A landscape with many valleys, sampled at points; each row gives a point and its height.
A ball rolls from a point to whichever of its 3 nearest points has the largest drop for the distance, and stops where none of them is lower. Distance is the straight distance between rows; heights are no part of it.
k343: [163 168 138 217 197 157 149 103 144 142  59 136  93 170 184 154 104 127
 112 111]  (h 842)
k852: [ 92  89 134 141 117 116 101 155 176  74 168 209 140 118 111 114 152 150
 116 125]  (h 240)
k149: [190 151 144 146 176 157 159  93  74 151  55 107 109 138 148 116 114 130
 105 115]  (h 519)
k590: [112 112 118 178 127 125 137 135 180 141 152 179 128 114 121 180 175  95
 162 111]  (h 323)
k475: [140 137 150 102 126 128 156  97 123 131 111 111 118 125 117 111 119 138
 132 117]  (h 628)
k944: [116 134 104  78 129 117 125 134  94 127 165 145 135 129 128  94 145 154
 122 113]  (h 336)
k582: [173 149 134 167 185 157  95 115 138 129  59 140  97 165 178 128  87 142
  71  80]  (h 743)
k849: [146 138 142 122 172 132 103 154 155 151 102 111  85 132 119 171 146 151
 147  69]  (h 84)
k187: [133 137 113 103 159 171 146  87  76 181  86  32  91 122 146 168 154 105
 161 163]  (h 405)
k241: [119 144 128  93 119 134 159  94 104 142 150 102 147 129 108 114 141 132
 150 146]  (h 498)
k168: [112 120 100 112  70 125 157 126 108 117 212 120 200 137 113 105 142 117
 127 147]  (h 326)
k236: [149 139 108 118 137 127 168  80  94 144 128 124 120 143 111 117 102 115
 121 162]  (h 655)
k183: [197 178 101 139 178 171 141  88  49 116  73 139 121 147 167 121 110 157
  76 123]  (h 668)
k21: [ 99 130 138  36 163 169  67 136  88 137 123  53 111 116 143 164 163 153
 128 100]  (h 301)
k560: [149 148 120 119 146 146 158  89  75 144  72 110 122 128 133 103 126 144
  83 140]  (h 211)
k312: [110 132 139 106  75  97 145 113 134 101 190 163 175 128  99  86 123 124
 127 148]  (h 381)
k962: [147 127 138  98 122 113  91 130 133 115 114 141 104 133 127  55  92 164
  89 104]  (h 384)
k885: [150 129 131 191 146 110 115 141 172 123  86 161  79 144 133 114  84 152
 144 160]  (h 281)
k144: [104 115 147 142  96 126 175 131 155 134 148 139 180 132 103 156 129  41
 154 152]  (h 266)
k648: [ 82  77 119 129 123 145 108 158 152  93 225 153 183 121 128 109 155 138
 121 116]  (h 446)
k367: [136 161 134 196 196 156 109 142 153 137  69 145  51 180 169 154  93 155
 135  92]  (h 907)
k463: [160 139 127 120 109 111 165  90 126 141 122 138 128 141 125  78  91 142
 107 170]  (h 709)
k732: [171 160 136 135 137 156 122 105  94 129  94 150 113 136 152  78  95 161
  52 123]  (h 849)
k344: [ 95 133 130 103  60 104 170 115 143 117 171 173 161 143 110  99  93 111
 120 195]  (h 83)
k107: [140 131 141 126  53 101 165 101 143 100 118 181 134 138 120  79  71 125
 128 204]  (h 714)
k417: [146 126 145 153 178 139 136 132 155 173  62  74  74 123 130 185 140 132
 148  91]  (h 296)
k198: [163 130 145 178 114  84 143 146 195 117 103 158 103 133 128 137  74 127
 144 198]  (h 249)
k823: [145 127 138 171 111  85 166 124 184 123  92 147 108 147 126 126  69 100
 148 199]  (h 146)
k190: [118 109 137 174 108  88 114 165 168 101 132 190  90  98 122 144 136 128
 147 132]  (h 310)
k246: [151 135 155 133 176 140  90 140 145 154  83 111  85 117 136 157 136 161
 115  63]  (h 195)
k662: [119 117 112  81 133 156  95 145 124 124 176  79 143 126 136 159 150 145
 151 106]  (h 282)
k311: [111 132  91  90 154 189 142 125  26 123 107  59  94 110 150 161 144 128
 111 161]  (h 351)
k438: [161 135 141 148 118 114 162  84 151 158  92 156 127 150 134  74  80 138
 135 179]  (h 698)
k840: [118 124 156 152 101  90 147 131 170 128 131 149 119 117  96 181 149  72
 169 135]  (h 322)
k551: [153 137 105  95 126 130 156  96  67 131 108 132 107 120 116  75  93 142
  82 157]  (h 502)
k49: [ 95 142  94  75 122 152 124 123  82 138 157  69 113 134 126 161 150 129
 162 136]  (h 333)
k27: [121 119 133 105 109 111 145 125 146 104 146 152 137 118 130  96 100 173
 119 127]  (h 273)
k859: [126 140 137 104 121 110 151 110 140 149 134 116 134 112 113 157 127  94
 167 138]  (h 415)
k428: [ 81 142  76  80 106 162 151 131  49 137 146  55 129 122 142 159 138 123
 152 156]  (h 343)
k933: [142 136 126 100 181 155 122 115  86 157  89  63  99 122 135 149 148 121
 144 104]  (h 353)
k26: [ 76 103 123 129 100 139 124 142 133 116 176 109 181 117 122 134 149  83
 163 118]  (h 321)
k275: [184 146 152 185 156 125 163  96 143 164  55 142 108 165 174 128 110 146
 124 120]  (h 881)
k346: [134 128 144  82 145 122 118 155 157 131 130 105 109 107 127 153 171 147
 142  94]  (h 126)
k956: [110 129 137 132  85 111 170 121 150 119 166 143 184 130  94 129 120  63
 139 167]  (h 207)
k10: [129 114 132 113 137 128 140 124 162 130  96 110 102 122 113 154 147 138
 158 103]  (h 227)
k523: [114 108 134 133 107 129 145 130 146 131 155 100 186 115 115 180 146  65
 173 111]  (h 293)
k270: [165 141 125 142 181 159  68 117 104 118 103 133 112 136 172 101  99 184
  45  70]  (h 634)
k387: [ 79  98 121 123 129 145 100 148 147 116 174 137 158 113 103 163 180 127
 155  83]  (h 366)
k413: [146 127 151 108 188 137  74 144 116 153  98 109  92 110 129 164 155 162
 134  68]  (h 327)
k123: [133 102 120 185  91  89  78 157 167  72 134 197 112 120 119 119 112 155
 130 164]  (h 306)
k477: [138 150 151 128 111 109 189  81 145 145 111 131 148 118 101 151 129  81
 171 158]  (h 360)
k43: [108 104 113 139  68 122 144 158  80 136 191  94 203 143 119 116 159  70
 139 151]  (h 283)
k926: [137 142 134 138 159 142 151  99 141 168  89 108 102 142 118 105 120 142
 134 125]  (h 806)
k605: [131 149 135 101 147 121 108 140 123 127 119 132 101 115 139 110 121 153
 124  89]  (h 417)
k853: [ 88 147 109 115  69 141 151 126  93 123 156  90 181 140 102 147 141  83
 174 146]  (h 396)
k534: [110 118 144 125  75 104 169 147 149 119 173 144 183 130 120 125 137  99
 127 136]  (h 250)
k629: [136 127 110 106 118 110 124 122 132 120 158 143 140 102 121 138 149 156
 141 121]  (h 295)
k372: [ 82  92 123 155 131 146 133 147 169 124 152 119 163 115 102 187 149  91
 148  91]  (h 320)
k724: [177 169 100 133 172 154 134 126  31 129 101  89 123 133 128 120 127 157
  63 101]  (h 777)
k386: [107 106 138 121  89 101 130 123 152 105 163 174 151 134 126  98 105 117
 115 154]  (h 182)
k165: [ 76  89 128 165 110 131 133 152 143 122 173 117 194 111 112 140 153  62
 137 109]  (h 340)
k895: [115 133 120  76 101 113 127 122 120 117 154 142 144 117 123  73 128 159
 115 125]  (h 331)
k547: [131  94 141 121  68  91 106 142 143  67 155 203 137 116 134  79 116 161
 109 148]  (h 243)
k758: [158 140 136 179 137 102 147 103 152 135  86 134  99 141 152  97  88 127
 132 139]  (h 420)
k986: [141 135 149 171 160 112 148 132 169 154  94 137  73 128 153 139 106 146
 126 114]  (h 556)
k358: [107 115 113 155 149 130 108 168 166 146 135 135 151 122 107 225 185  94
 186  80]  (h 354)
k18: [108 134 113 118 129 133 114 143 142 126 141  83 148 130 124 172 156 106
 175 108]  (h 299)
k587: [131 127 157 145 105 103 169 106 166 114 119 177 123 125 116 142 104  80
 145 158]  (h 307)
k703: [ 92  74  92 126  98 142 126 148  86 123 221  95 214 122 113 111 149 109
 111 121]  (h 198)
k488: [173 124 173 154 124 113 168  75 149 171  68 122  95 136 139 102  97 113
 139 141]  (h 700)
k627: [ 82  85 115 145 124 151  85 172 168 124 183 151 184 100 119 152 166 104
 123 104]  (h 404)
k434: [151 129 129 118  85 103 117 105 151  98 143 170 126 130 149  68  81 172
  97 165]  (h 316)
k328: [132 136 117 105  52  99 158  90 116 108 147 182 127 141 110  58  72 156
  92 181]  (h 523)
k42: [108 120 127 103 122 123  98 145 152  75 180 149 142 115 132 108 154 166
 117 102]  (h 259)
k979: [119 152  68  83 154 158 149 113  33 150 121  79  93 139 117 120 142 139
 102 170]  (h 372)
k658: [154 151 152 104 183 139  70 141  89 119 108  86 105 102 157 132 125 164
  78  78]  (h 503)
k507: [137 119 124 173 104  84 103 168 162 118 128 173  99 131 142 108  97 174
 133 155]  (h 300)
k440: [160 143 143 122 188 131  91 139 130 132  87 128  94 123 149 108 125 167
  79  72]  (h 517)
k572: [105 160 110  98 118 172 141 124  90 164 123  51 130 113 103 157 138 120
 173 160]  (h 347)
k227: [137 111 126 114 132 104  91 153 174 106 107 150 106 125 125 102 105 181
 128  92]  (h 365)
k53: [109 106 131 210 113  68  66 173 152  93 110 217 108 133 113 118 118 122
 149 181]  (h 311)
k567: [158 134 122 126 152 140 164  90  79 189  97  88 106 136 112 111 142 104
 140 156]  (h 749)
k374: [170 147 129 132 183 162 109 123 114 123  80 115  94 129 139 101  97 146
  80  84]  (h 702)
k917: [145 133 141  81 161 128  65 158 104 133 129  82 117 119 135 139 159 166
 124  73]  (h 458)
k728: [ 89 111 152 163  92 100 168 150 193 106 153 174 158 126 116 146 143  48
 122 144]  (h 284)
k51: [ 82  92 149 189 109  80 124 165 170  99 128 227 112 149 114 140 151  73
 151 168]  (h 315)
k470: [ 87  72 112 111 125 141  89 160 131  98 210 133 194 110 110 134 172 138
 129  96]  (h 449)
k251: [122 130 133  88 149 143 107 134 129 138 147  75 139 120 124 143 162 140
 145 108]  (h 225)
k556: [156 134 119 134 147 127  73 148 131 122 116 171 110 141 159  85  71 180
  98  94]  (h 398)
k999: [164 133 112 148 109 118  97 145 171 128 117 149 106 122 132  84  85 148
 111 140]  (h 328)
k408: [109 105 127 131 106 105 116 144 153  95 182 173 160 119 123 120 139 108
 119 139]  (h 223)
k95: [ 50  86 145 190 104 125 141 170 186 158 145 184 179 133 125 145 177  68
 121 129]  (h 290)
k817: [ 83 131  80 105  69 140 161 152  70 111 203  95 202 131 123 126 139 107
 133 159]  (h 341)
k145: [145 142 123  62 143 156 110 101  65 135 123  91  94 119 122 105 144 141
  98 136]  (h 445)
k903: [127 150 135 112 122 126 161 106 148 145 135  99 136 110 132 183 145  70
 180 136]  (h 408)
k957: [172 161 136 168 173 150 141 113 124 131  68 121 117 153 167 123 114 149
  97 112]  (h 706)
k426: [110 148 130  96 170 156  83 132  36 144 106  65  90 128 135 157 165 150
 112 120]  (h 303)
k133: [129 132 135  73 138 154  75 133  79 139 112  45 110 135 135 179 169 139
 155 109]  (h 286)

Where does a ball stop that starts at each point below?
k53 | k823
k979 | k849
k572 | k849
k999 | k823
k367 | k823
k241 | k823
